Each row is a point on a landscape with many peaks, with its height.
From any point a climber steps to the highest of the 2 points nearest to it. It stops when none of these is higher. Distance is the straight distance between rows; heights are no part of it.
Gakul height 329: [189 109 144 116 110  51  91 122 137 115  83  63 150 100 165 135 175 149
 157  85 142 101 137 154  78 109  79 142 157  36  41 129 198 181  90  92
 128 175 110 163 184 161 115 142 104 192]
mem height 316: [122 120 158 118 172 155  98 130 121 116  95 139 133 176 149  94 137 112
 126 125 112 131  49 174 143 146 163 181 149 126  81 117  76 170  70  99
 180  99 120 191 120 164 157  95  89 155]
bomeg height 287: [123 106 163 124 138 147 145 140 117 127 133 139 150 132 133 103 156  83
 168  94 114 149  98 185 122 124 169 180 104  95  98 135  97 178  67 111
 169 134 123 177  74 148 154 107  73 145]
dodu height 90: [141 104 144 109  65  92 165 117 120 130  78 126 109 118 165 123 110  98
 215 128 134 109 138 100 141 106 190  91  75 131 114 121 227  96  91 170
 120 167 123 107 152 171 160 164 127 139]
Vefut height 363: [122 181 126 178 133 167 148  86 126 121 123 111 112  77  91 134 114 121
  83 140 163 141 145 161 180 113 116 116 131 182 157 153  45 101 188  94
 129  80 122 181 102  57  89 117 164 103]
kif height 150: [103 136 138 152 171 182 127 123 113 103  77 127 161 164 129 117 118 138
 131 158 137 112  66 190 150 134 150 133 124 155 119 104  35  97 134  83
 171  77 120 210 101 108 137 100 115 117]
rizu height 561: [134 156 141 103 114 139 123 161 115 109 195 152 138  71 123 172 166 177
  59 110 123 175 189  75 115 114  87 150 148 116 167 153 138 162 135 127
 102 126 168  62 119  62  71 139 150  89]
Fepa height 570: [152 108  92  77 121  68  98 199 134 116 152 125 136  79 147 137 109 174
 118 125 105  57 149 116  35 126 120 115 170  99  81 147 190 114  95  95
  52 163 143 116 166 134  87 124 113 171]
ses height 400: [101  82 102 122 113 109 148 149 118 125 122 148 147 154 117 120 111 135
 198 148  97  67 111 108 113 137 158  79  96 149 129 107 163  77 121 150
 100 142 141  85 108 119 153 148 115 124]
forup height 172: [112 135 126 136 132 163 116 105 146 134 147  76 140 115 119 166 139 125
 101  79 132 171 128 159 115 123  61 158 107  82 117 132  75 174 171  91
 175 128 102 140  95 153 132 121  94 158]
mume height 221: [183 120 160 167  89 119 142 112 149 152  79 150 106 124 120  83 120 100
 153 116 128 128 109 168 181 113 180 184 137 142 129 155 120 124  67 165
 115 129  75 159 158 152 180  94  89 146]
buvur height 376: [152 154 109 190 168 130 186 151 129 128 187 132 128  58 118 159 125 121
 125 119 148 104 148 211  98  98 121 142 146 130 172 163  39 139 141  57
  44 116 156 129 102  89 109  98  61 112]
fuper height 382: [148 127 163 137  71  69 113 126 122  98 109 127 146 119 153 156 153 140
 191 122 119 128 134  83 117 111 110  95 102 109 145 115 165 111 138 130
 115 134 122  60 100 119 108 159 158 136]
tet height 430: [ 88 149 127 103 149 151 142 133 101 109 109 132 144 113 168 103 132  87
 128 147 120 139 121 146 124 132 149  94  98 152 151  95  98 134 117  64
 188  88 148 192  85 114  93 146 153 137]
kapu height 257: [122 148 131 150 151 193 133  85 128 137 142 132 107 124  81 105 123 108
  62 138 131 151 143 155 176 136 147 150 137 164 160 133  79 125 137 146
 155 105 114 198 137 116 137 118 142  92]
nikav height 271: [128 143 124 142 136 114 115 162 105 107 167 160 167 116 131 136 161 157
 125 143 116 113 130 132  97 115 119 130 144 125 152 137  97 121 118  87
  97 101 160  92  86  55  90 135 134 109]
bulo height 229: [139 130  96 140 158 144 102 124 158 132 119 127 134 162 115 120  68 163
  83 156 126 117  89 114 148 148  97 119 180 162 112 127  82 107 167 125
 116 125 126 139 166 134 129 115 134 140]
Lir height 334: [144 147  93 136 119 144 119 113 166 125  97 131  96 166 131 127  46 115
 108 179 128 115  99 102 144 129 120 132 172 214 107 130 132 100 150 155
 160 124 122 152 202 160 153 115 116 151]
Reva height 244: [ 95 117 133 139 163 173 109 102  82 150 119 186 129 207 100  74 143 140
  96 175 128 110  80 138 162 149 171 164 145 155 141 131  72 116 104 142
 133 102 144 149 138 125 166 114 120 104]
Dube height 35: [103 118 167  71 103 124  91 116  99 151 150 152 110 188 159 126 183 138
 137 102 121 138 115  88 115 137 183 181 114 110 144 126 214 158  70 163
 144 164 138  93 162 159 156 136 117 130]
kap height 336: [ 92 105  96 100 120 132 147 126 108 128 107 151 120 147 125 115  82 134
 174 172 114  92 115  70 133 141 144  59 110 179 128  93 195  87 144 167
 128 149 137  85 144 142 142 166 142 138]
feno height 286: [114 143 134 149 118 163 135  77 139 119  99 128 119 148  87 104 107 108
 112 154 130 152 119 138 181 138 142 130 129 180 144 114  89 102 150 164
 176  98  97 179 124 118 147 122 144 106]
lili height 467: [162 121 119 141 123  89 102 143 156 137 112  94 150 119 150 137 122 140
 149 112 121 115 110 140 107 134  91 134 141  87  90 128 122 143 130 105
 116 148 105 136 130 155 132 123 112 167]
kip height 408: [149 130 141 130 112  78  76  92 130 121  70  89 145 170 167 140 133 134
 167 122 134 125  89  94 119 133  92 114 153  95  74  96 170 147 113 123
 161 160 118 125 171 176 146 162 124 176]
peg height 360: [161 109 110 132 183 114 131 197 147 132 137 117 121 109 160 106 102 129
 104 119 111  72 111 221 116 120 134 155 158  87  89 156 102 187  97  89
  72 124 133 196 147 181 125  97  71 177]
Bigum height 393: [122 152 114 188 164 163 172 120 118 141 172 125 131  86 103 148 144 120
 108 114 151 126 149 195 122 103 125 144 126 136 179 159  35 135 148  74
  89  98 147 148  92  83 115 101  96 104]
von height 295: [162 129 161 125  92 127 161 105 156 161 143 124  64 101 128 149 140 126
 137 100 170 162 193  90 188 123 154 130 117 110 143 138 210 105 131 234
 121 150 108  97 167 142 154 118 175  76]
kato height 375: [158 108  77 115 158 111 146 190 155 147 134 129 110  94 154  99  59 119
 110 145 112  76 116 196 108 126 159 127 151 119  94 161 120 136 104  99
  60 141 133 185 165 179 127 106  79 175]
kema height 141: [111 126 121 103 121 136 132 129 134 143 143 132 125 126 137 116 132 113
 119 127 118 150 141  99 131 145 138 110 112 133 146 118 145 133 132 136
 151 136 128 121 130 145 128 147 152 127]
mamu height 357: [184 135 117 107 120  61  97 125 135 123  59  94 108 141 209 134 100 110
 126 132 142 104 124 116 107 114  94 153 180 119  65 127 189 174  87  99
 160 136 129 161 217 197 114 139 119 214]
raro height 459: [106  77  78 122 150 113 138 163 129 119 142 142 148 150  92 141  89 168
 175 147  97  51 108 104  88 144 122  74 126 141 112 112 141  62 154 138
  67 162 150  70 113 107 143 145 106 119]
tavil height 358: [127 134  84 145 166 120 160 172 127 115 194 125 146  88 130 169 128 139
 136 109 126  93 144 200  47 115 114 141 134 105 149 143  70 141 144  53
  71 120 157 129  97 105 107 108  63 117]
tiv height 158: [110 118 113 128 154 140 109 121 144 131 135  65 148 120 129 169 127 125
 143  84 128 143 105 168  70 122  63 125 119  59  56 112 112 170 166  77
 179 145 104 156  95 165 121 110  75 174]
Gisok height 289: [130 115 108 153 142 141 156 151 139 135 114 127 146 124 128 105 100 101
 171 136 110 110 105 194 127 122 164 118 113 134 109 127  87 104 118 109
 117 126 116 179  97 131 156 108  86 135]
lelar height 248: [115 123 124 144 157 150 121 135  90 134 163 176 158 161 101 109 164 154
  96 155 126 114 120 127 124 124 138 147 150 132 161 142  82 127 107 113
 108 113 172 107 104  81 118 133 132  89]
ser height 5: [163 134 128 123 118 119  89 111 139 159 106 135 108 169 137 115 108 146
  83 140 134 131  96  99 164 140 116 172 168 148 126 138 141 141 113 147
 129 132 108 115 197 158 149 120 128 162]
Zikav height 528: [146  82  78  75 109  82 130 181 145 135 145 127 124  95 141 128  94 146
 141 116 107  59 143 124  56 126 152 120 134 103  94 155 193 106  91 121
  48 184 147 110 168 160 136 124  88 160]
Zadab height 387: [110 142 131  98 122 107 130 151 117  98 110 132 146  98 196 118 125  92
 145 147 105 137 126 131 100 122 133  86 106 133 130  98 135 140 128  74
 157 111 136 154  94 133  86 154 149 157]
Ronal height 449: [174 141 136 127  97  94 126 145 150 143 119 155 120  83 142 119 129 154
 105 131 134 134 141  82 162 118 115 128 165 140 146 157 147 121 121 134
  80 139 122  74 152  86  99 133 164 138]
Gad height 536: [ 99 129 108  92 143 140  91 135 113 137 146 153 139 160 123 117 133 171
  74 155 116 125 114  67 114 143 104 110 160 133 136 121 145 127 135 131
 126 134 155  85 140 114 110 148 153 120]
pebem height 340: [187 113 124 109 107  42  96 128 137 129  67  87 138 113 199 115 129 128
 157 114 143  83 123 148  98 112 108 148 159  82  60 130 201 155  71  94
 119 155 116 160 195 175 117 146 112 200]
rer height 259: [122 111  93 152 138 163 133 108 164 142 133 126 127 153  78 113  76 144
 114 145 123 114 105 126 145 147 125 105 142 155 132 136  89  87 171 154
  99 146 113 134 151 141 158 115 112 125]
moro height 203: [ 95 124 130 110 143 209 162 111 149 139 175  81 119 113  96 142 138  90
 102  78 133 185 167 170 119 138 120 149  85 104 139 130  96 164 149 123
 188 142 115 181 103 164 147 127  99 120]
kuzu height 401: [117 163 110 149 144 156 153 117 122 137 147 135 128  81  99 127 125 135
  83 143 153 145 150 123 157 126 112  98 133 158 158 155  69 110 172  94
 112 102 147 129 102  56  85 134 173 102]
ran height 481: [ 87 147 135  85 143 168 145 120 118 102 105 101 136 119 167 118 117  67
 123 121 120 175 133 146 121 128 133 106  91 134 125  88  99 159 125  77
 226 102 140 211  90 156  96 148 134 159]
tubu height 323: [127 158 119 180 119 148 156  88 137 119 104 138 122  98  88 107 101 106
 130 158 140 137 136 147 183 135 142 107 129 182 144 136  87  83 164 146
 128  90 105 165 109  80 121 111 164 101]
niv height 290: [130 128 144  85 115 105  84 148 131 125 151 131 139 111 175 141 172 139
  82 104 108 145 145 104 113 134 111 156 148  94 134 125 173 198 100 111
 137 141 139 128 147 149 108 141 140 165]
reli height 291: [126 129 105 122 133 135 121 122 132 139  85 142 125 186 146 102  77 115
 149 173 117 103  67 134 140 140 151 128 144 182 104 115 134 104 115 144
 157 119 119 156 165 163 169 119  98 155]
bepid height 464: [108 136 164 115 104 144 127 117 103 112 181 113 126 134 117 174 199 131
  92  91 150 201 183 101 135 121  81 154  80  91 184 119 120 164 158 150
 160 110 146  66  99 107 110 131 168  64]
Nilis height 404: [158 120  98 127 130 121 147 154 177 135 116 113 126  88 148 120  69 113
 125 133 118 114 123 166 124 125 128 116 141 138  97 142 101 126 145 111
 107 140 109 182 140 167 132 119  99 173]
Kelod height 145: [119 106 100 123 129 125 141 124 148 133 130  57 144  89 116 184  97 115
 181  82 133 126 113 172  57 102  81 107  92  57  48 119 126 132 177  94
 143 168 107 131  85 174 141 124  59 173]
zal height 423: [ 90 155 124 158 142 169 159 107 107 138 143 111 130 116 102 139 156 109
 121 115 157 144 146 174 129 116 127 133  90 132 173 138  46 120 148  83
 156  82 134 160  71  80 118 113 125 103]
fede height 256: [160 126 142 181 145 126 110 139 166 108  70 119 155 164 116 125  79 146
 180 142 120 100  58 197 149 129 112 135 142 130  85 114  71  85 155 126
 124 121  80 151 119 136 159  90  93 140]
vedor height 265: [106 132 115 124 160 163 113 116 100 147  97 174 120 201 128  85 104 127
 115 187 128 101  63 134 155 151 168 142 156 193 126 116 110 108 113 130
 149  94 134 156 157 139 162 110 112 132]
tun height 168: [130 142 126  90 115 146 124 115 136 154 128 134  92 134 136 131 109 119
  85 144 140 166 144  64 159 137 125 119 136 155 143 119 176 121 141 174
 157 142 126 102 178 147 134 151 170 120]
Mip height 331: [141 118 141 125 178 138 124 172 136 111  82 133 144 153 166  94  92 100
 153 141 110 106  54 213 130 121 177 160 142 125  61 118  90 153  79  92
 149  98 113 217 125 171 146  93  72 165]
Nizor height 230: [111 114 120 169 184 175 129 118  90 147 162 169 139 184  86  95 145 153
  91 150 126 106 101 158 133 132 149 156 151 134 159 148  54 119 115 127
  88 130 167 135 130 118 147 106  98  88]
vaba height 187: [ 88 121 125 113 151 177 122 117 130 141 172 100 147 153 111 138 161 123
  98  86 118 163 132 143 113 150 106 152 103  93 141 119  86 167 142 108
 173 142 135 148 104 151 143 129 104 123]
nefe height 306: [148 124 144 121 135  81  52 146 128 125 131  97 146 122 164 143 186 152
  96  92 113 127 125 135 102 142  66 157 168  69  98 111 143 217 107  86
 139 131 124 144 143 145 114 123 124 175]
napok height 274: [112 101 169  92 107 130 155 126 111 118 131 127 144 122 158 109 156  72
 196  89 114 160 121 164 103 117 185 152  77  92  89 127 159 179  63 128
 179 161 135 157  87 170 138 142  90 152]
bemug height 379: [176 132 142 135 122  91  94 117 151 119  65  95 137 155 172 127  99 118
 142 128 130 129  88 131 136 119 101 155 172 122  66 121 141 159  95 118
 168 133 104 169 171 187 141 123 106 194]
vedo height 294: [ 90 165 134 123 125 165 155 101 115 119 129  99 105 100 115 126 144  86
 105 122 150 181 164 138 151 138 122  98  75 144 171 119 115 122 145 109
 196  89 130 168  91 109  96 134 187  94]
sona height 411: [155 129 173 154  85  64  93 113 115 105  78 101 160 140 151 156 171 135
 210 104 127 123 108 121 119 112  94 118 111  74 100 104 149 129 125 113
 141 139 101  86  94 130 132 156 131 157]
nagum height 373: [121 139 149 124 123 144 158 116 127 132 159 132  92 109 103 138 158 116
 113 119 153 179 194  89 163 129 130 111  91 122 168 126 175 116 147 194
 139 123 132  90 113 106 112 128 200  53]
fipa height 281: [130 177 131 122 135 154 156 116 139 122 139  97 105  46 139 133 124  80
  66 117 145 179 178 140 169 125 117 118 115 155 164 130  93 155 160  89
 170  83 119 188 110 100  86 138 174 129]
mefi height 292: [134 114 123 158 111 146 141  88 153 155 117 142 105 157  72 114  95 127
 128 139 129 131 126 110 171 141 150 133 129 159 136 132 137  88 151 207
 114 146  94 118 158 146 174 122 123 111]
kozu height 333: [122 150 146 110 121 148 179 138 137 129 186 113  95  56 132 154 171  93
 109  97 150 191 217 128 138 131 133 121  83 108 168 133 159 152 136 149
 151 113 132 125 107 114 107 124 177  69]
Tukar height 318: [169 124 159 133 122  50  57 156 123 112 112  82 150 106 159 145 199 159
 150  91 127 108 139 163  75 113  59 148 165  52  69 107 163 197  99  77
 130 136 108 145 153 124 106 117 115 179]
Zon height 380: [109 149 141 184 146 145 158  79  81 129 119 166 124 132  59 104 146 119
 114 160 161 138 160 124 186 132 151 136 121 159 165 149 102  88 132 177
 122  87 136 122  86  52 128 118 183  53]
tatug height 197: [129 150  96 138 174 172 117 125 151 114 110 123 132 146 122 128  67 150
  65 175 136 122  92 123 157 131 102 101 180 199 125 124  58  99 177 100
 141  97 147 177 156 110 101 122 141 128]
feg height 201: [195 120 132 177 133  99 118 144 168 144  93 133 102 147 120  93  70 156
 122 136 124  81  87 175 161 127 124 152 176 133 121 173  98 104 108 137
  49 141  93 126 195 148 155  80  95 163]
Gaf height 427: [123 143 137 113 130 151 130 110 146 102  85 103 140 140 166 127  94  84
 132 140 117 165 104 139 132 126 117 128 138 156  96 100 101 144 127 105
 218 112 121 198 118 171 122 135 117 162]
givo height 338: [122 139 103 123 158 123 130 189 116 104 199 130 160  81 160 161 162 133
 108 113 108 100 152 195  48 117 117 158 136  97 138 137  97 185 112  48
  92  99 167 160  85 108  91 119  78 142]
vod height 422: [126 135 110 147 109 101 178 135 144 115 138 124 122  72 102 155 106 117
 180 122 143 119 153 109 121 120 114  72  97 152 139 144 109  77 189 116
  76 125 118  70  87  74 103 132 144 116]
Gib height 48: [ 93  97 155  87 100 127 130 127 117 127 163 130 129 172 141 139 169 128
 170 101 109 142 147  85 101 131 172 133  86 107 140 112 200 137  98 171
 140 155 145  91 123 163 154 152 121 108]
Sos height 309: [116 168 134 123 144 166 169 130 120 130 183 117 102  36 131 143 167  97
  66 103 151 182 207 142 144 122 115 130 100 130 184 149 114 169 146 104
 146  92 143 146 101  81  89 129 179  84]
givof height 235: [131 149 123 167 168 205 164  98 150 145 184 114  89  65  78 126 123 102
  46 107 132 148 180 184 166 137 146 148 137 148 169 155  81 149 145 144
 116 129 116 203 144 128 137 111 119  93]
Taf height 381: [151 143 114 127 118 142 126 113 172 117  95 107 113 150 150 130  68  91
 109 147 118 145 112 120 141 125 119 139 162 177 100 119 123 136 133 136
 189 124 118 183 171 192 145 129 109 169]
sosib height 484: [129  80  87  89 113 102 137 145 149 148 134 114 123 124 125 139  96 134
 155 109 108  79 128 103  83 137 150 108 115 109 100 130 181 102 125 148
  86 193 133 105 163 188 166 139  92 148]
gil height 279: [138 121 113 180 132 130 148 139 152 122  85 139 143 134 106 110  81 121
 192 160 120  93  89 184 158 126 151 103 127 167 112 122  80  58 147 137
  93 118  99 155 110 103 160 105 101 128]
doso height 346: [168 125 146 148 187 115 103 178 144 119  96 110 138 138 157 112 108 129
 126 118 116  99  71 213 129 120 125 164 159  90  64 128  91 176  97  90
 129 107 107 197 138 169 132  90  86 171]
Pib height 403: [100 163 110 112 123 139 181 128 130 108 121 125 109  51 120 124  96 106
 130 146 141 154 170  82 137 137 118  30 100 168 148 122 148  90 175 119
 137 112 139 117 104  93  58 149 199 103]
naraz height 77: [139 134 167 103  62  86 145 121 108 116  84 153 106 114 191 104 141  94
 199 142 128 129 140  93 142 105 195 103  90 137 146 114 229 122  73 155
 134 133 124 101 144 148 132 150 155 133]
bufu height 420: [112 128 172 134 120 153 130  94 107 127 156 114 108 158  88 156 179 128
  93 111 164 203 186  92 178 126  99 151  78 105 169 123 121 130 172 204
 154 120 135  81 112  98 135 131 194  49]
Vob height 624: [109 110 124 107 137 127  77 130  90 142 150 184 140 209 104 117 148 181
  83 158 116 104 102  70 111 139 122 151 162 124 131 134 159 126 112 160
 102 145 151  50 142 100 137 137 132 111]
malu height 296: [140 104 112 152 106  91 116 112 156 134 141  79 140 133  90 197 140 167
 157  75 135 118 139  87  91 133  67 115 119  82 109 129 123 113 190 139
  89 173 112  59 125 149 148 142 114 130]
nol height 435: [167 131 114 149 119 115 115 128 179 123  97  84 141 110 137 150  78 128
 138 117 126 135 105 153 128 125  84 121 148 122  83 123  93 126 174 110
 134 136  86 159 138 164 132 120 104 171]
vit height 436: [158 112 136 131 103  56  76 130 130 122  98  97 152 145 153 135 148 155
 182 115 118  88 110 110  91 127 102 113 140  85  87 105 179 125 109 120
 114 160 122 102 142 144 133 149 123 164]
faziv height 237: [140 122 130 165 146 132  89 116 148 115  79 124 150 198 111 120  90 158
 132 161 123 108  60 148 152 143 102 138 161 148 101 108  68  99 162 142
 138 113 101 148 139 145 154 105 111 140]
Nupi height 23: [ 88 135 165  59 117 147 119 134  95 143 165 166  97 146 168 108 178 104
 120 127 120 161 148 106 122 135 201 151 108 129 160 119 207 162  75 158
 159 134 146 117 143 139 135 134 151 105]
bak height 312: [125 112 104 114 176 138 146 181 133 123  97 133 154 128 184  99  84  95
 156 162 109  90  78 214 107 130 180 115 116 144  77 110  99 119 101  74
 126 111 136 208 110 146 134 116  89 147]
Balen height 234: [158 120 154 153  85 107 154 119 140 143  91 139 125 112 132 100 126  84
 186 122 122 145 124 149 166 112 173 145 102 133 123 137 133 116  83 155
 135 124  86 150 114 143 163 117 112 138]
Lep height 520: [129 105  98  99 125 108 106 138 147 149 140 117 134 136 137 136 115 154
 121 123 113 105 114  83  92 143 117 110 144 106 111 125 167 127 132 135
 113 169 132  99 160 165 141 144 124 150]
dep height 511: [114 159 140 112 120 148 135 132 109 112 206 129 132  86 118 182 185 145
  64 101 142 186 193 104 116 114  76 160 107 111 192 148 104 174 155 114
 128 102 166  78 101  61  86 134 153  73]
sukep height 555: [130 116 130 129 119 118 106 153 106 114 191 164 163 152 102 155 162 183
 102 120 113 134 155  83  86 124 116 165 152 106 160 134 138 143 108 149
  92 135 165  62 124  84 107 135 112  90]
Sobe height 121: [110 101 117 110 107 124 148 135 137 134 136 104 142 117 142 130 125 100
 179 112 112 136 137 131 102 128 151 106  83 110 110 116 148 129 126 134
 142 157 124 134 103 166 143 150 108 144]
zomef height 328: [122 104 118 148  96 114 146 101 145 121 112  84 135 132  97 174 111 139
 181 106 134 128 127  95 127 131  84  82  92 115 116 113 123  90 207 144
 121 147 104  78  99 149 143 155 130 137]
dop height 169: [136 144 121 154 171 167 115 126 131 119 100 142 142 148 128 104 108 140
  88 171 134 112  80 163 169 128 144 128 165 175 134 126  46 107 143  95
 139  78 139 196 133 112 125 108 134 123]
Riza height 307: [109 111 110 199 137 150 157 101 124 127 112 153 135 157  55 106  97 131
 169 160 132  98 119 159 162 136 158 107 124 169 141 130  81  55 160 170
  92 119 113 136 105  87 164 112 114  93]
ged height 483: [191 129 127 120 107  71  90 147 154 137 109 133 130 101 153 123 122 180
 101 118 136  98 120  83 134 118  83 139 189 113 119 164 163 125 107 122
  71 154 116  71 189 108  98 126 148 164]
Botut height 209: [117 140 128  90 127 159 150 116 120 161 137 161  70 131 103 122 118 143
  97 142 151 156 163  51 157 128 148 101 135 151 145 131 216  95 148 213
 131 149 133  63 157 110 126 141 176  73]
Nuga height 26: [110 114 142  99 126 123  65 114 106 153 142 147 132 201 133 121 171 154
  96 118 116 133 101  94 125 152 130 180 145 108 131 123 160 175  91 152
 144 151 134  95 162 154 158 129 128 136]
fen height 12: [ 93 129 152  54 118 123  97 135 101 121 141 152 116 147 192 108 164  99
 123 124 106 144 118 114 100 140 173 154 121 126 129 108 191 185  69 114
 163 142 148 141 141 169 124 148 129 162]
noboz height 453: [103 138 109 116 150 151 114 123 116 131 145 128 146 127 116 126 129 151
  77 145 127 140 129 103 129 139  91 100 135 140 151 129  87 117 166  97
 137 116 160 109 102  84  93 145 166 112]
mobif height 421: [117 149 151 180 137 139 152  97  61 117 135 161 142 134  78 125 180 127
 115 146 168 147 159 136 151 114 135 161 108 142 187 147  55 118 132 130
 120  75 158 107  72  33 113 122 163  56]
Zin height 299: [128 138 149 141 111 103 117 149  91 103 124 179 154 136 125 112 155 150
 145 166 118 116 124  99 135 116 128 110 138 146 153 130 120  96 113 123
 104 100 143  66  81  53  97 145 168 108]
suv height 210: [173 123 132 172 132 124 130 134 143 155 109 159  97 152 114  79  88 125
 126 146 118  89  90 183 165 121 175 166 155 148 135 168 111 114  79 146
  68 135  98 148 181 160 178  76  71 152]
Divif height 15: [125 120 119 122 147 109  66 122 112 157 108 145 130 215 135 110 123 160
 107 155 120 102  63 107 134 157 111 156 172 132 110 115 138 139 114 140
 133 129 123 109 171 152 157 117 127 153]
Vapab height 272: [110 148 160  94 112 100  77 129 108  97 143 123 150 114 178 146 186 123
 100 103 110 173 145 103 115 127  95 144 124  88 150 105 143 194 123  85
 168 116 138 124 103 138  87 153 159 143]
Modu height 519: [168 131 106  89 117  67  90 165 135 132 111 139 126 111 169 118 105 165
 116 143 121  74 111  92  90 127 109 117 185 123 101 146 201 119  94  99
  89 150 132  90 185 128  95 131 133 178]
Repi height 263: [ 78 125 123  76 122 158 148 126 103 133 127 158  87 150 120 117 112 129
 132 153 132 128 141  46 129 135 154  71 109 159 149 103 237  96 141 186
 144 149 146  66 144 138 125 160 169  96]
Vop height 526: [118  87  78 138 154 101 113 148 144 123 159 120 146 159  75 163 108 185
 146 115 113  70 116  92  68 150  84  92 139 108 111 120 119  86 176 135
  65 169 141  57 123 127 136 132 105 119]
mak height 220: [114 134 136 130 150 199 162 111 149 153 182 109  96  88  98 136 144  86
  80  91 135 179 190 168 156 145 138 155 105 121 160 139 112 159 132 152
 158 132 108 182 133 141 150 124 133  88]
Sogik height 339: [117 135 156 111  86 102 120 142 103  93 112 168 135 119 146 119 141 141
 161 156 110 132 134  58 132 114 127  75 114 141 155 112 182 108 127 138
 117 122 142  57 102  93  82 164 183 118]
Naf height 300: [102 116 165 118 152 159 116 113 101 128 128 146 143 161 126  99 179 102
 129 106 118 155  96 158 143 149 157 183 115 113 122 122  75 174  79 108
 184 112 129 168  92 143 155 117 108 128]
bil height 599: [112 101  91 116 141  87  78 146 139 120 147 101 150 144 115 165 134 182
 146 117 102  81 117  84  57 150  76  82 149  93  88 100 155 110 163 120
 100 166 137  85 135 135 121 139 125 137]
Ril height 341: [117 127 122 189 141 147 155  93 115 138 121 179 120 137  54  95 105 136
 122 169 148 113 136 120 179 133 154 118 142 171 144 153 106  73 143 192
  84 119 130 109 115  70 140 119 145  81]
modo height 325: [136 121 139 142 109 150 151  96 154 161 140 122  88 135  82 134 129 125
 127 115 153 160 170  94 178 138 144 130 112 129 147 131 163  96 158 232
 127 147 100 105 154 141 164 129 159  85]
fota height 251: [157 124 161 136  80 100 150 122 130 154 119 150 109 119 139 111 162 106
 161 108 133 148 157 112 168 119 182 161 107 121 154 143 176 130  78 184
 118 131 104 107 140 129 160 119 142 110]
geveb height 475: [104 156  99 126 122 127 194 145 130 114 155 123 120  37 107 143 114 110
 147 133 148 127 172 115 110 119 129  53 102 159 151 153 113  90 172  89
  98 111 141 102  77  57  69 134 162 101]
Pesi height 269: [176 146 166 133  87 108 152 110 134 166 111 164  78 103 143 115 156 126
 126 118 157 156 173  88 197 109 171 159 128 129 160 153 203 121  91 208
 109 129 107  88 164 107 142 110 173 100]
notab height 106: [114 100 138 103  84 113 178 126 129 123 120 104 123 108 147 126 125  81
 207 113 122 134 149 117 115 113 180  85  56 119 112 112 201 120 113 163
 142 159 127 122 111 181 148 161 121 121]
Sima height 62: [103 111 174  82  74 119 137 130  98 117 134 151 101 156 165 126 169 117
 191 122 121 132 150  79 116 113 202 116  80 123 148 112 252 126  78 178
 131 150 145  85 134 154 137 147 147 102]
duv height 458: [104 150 150 160 120 134 136 101  85 115 129 128 140 139 111 148 182 117
 124 124 159 163 138 150 136 112  99 155  92 120 174 131  48 131 142  95
 148  67 129 103  59  68 120 122 148 100]
Goker height 628: [111 143 133 110 127 122  76 143 103 107 183 138 155 124 126 162 169 177
  74 115 109 148 153  78  94 130  80 137 148 101 149 130 126 154 144 109
 119 123 160  72 108  81  79 144 148 110]
lofup height 372: [102 103 103 144 107 109 182 117 140 112 137  96 118 113  77 190 110 138
 186 103 146 107 150  94 106 121  89  74  78 143 134 124 116  72 216 134
  91 130 123  42  81 105 131 150 135 111]
lok height 549: [125 103 134 124 122 129 106 137 102 138 188 185 141 201  92 135 165 186
  97 128 121 117 142  82  96 125 143 193 152 104 165 137 157 144  87 187
  87 149 162  53 155 102 143 125  95  83]
geto height 337: [ 89 171 126 135 124 157 162  93 115  96  97 110 107  95 105 123 109  98
 121 158 153 166 160 109 163 137 110  56  85 175 166 113 123  91 164 121
 179  86 138 143 100  83  75 138 211  96]

Call two points neighbours if one is among the 2 nearest of the other. Go from one point of each pair to the other, from neighbour to neighbour, staying as high as possible. Name the lowest point that can't be avoided.
Goker / geveb: fipa
bil / Fepa: sosib
duv / lili: gil
vit / ran: Nizor
Goker / Vob: lok

For each start below, name the point where the climber stops.
Reva: ran
Gib: bil
feno: Vob
tun: bil
napok: lili
Gisok: lili
fipa: Goker
faziv: duv
tiv: Vob
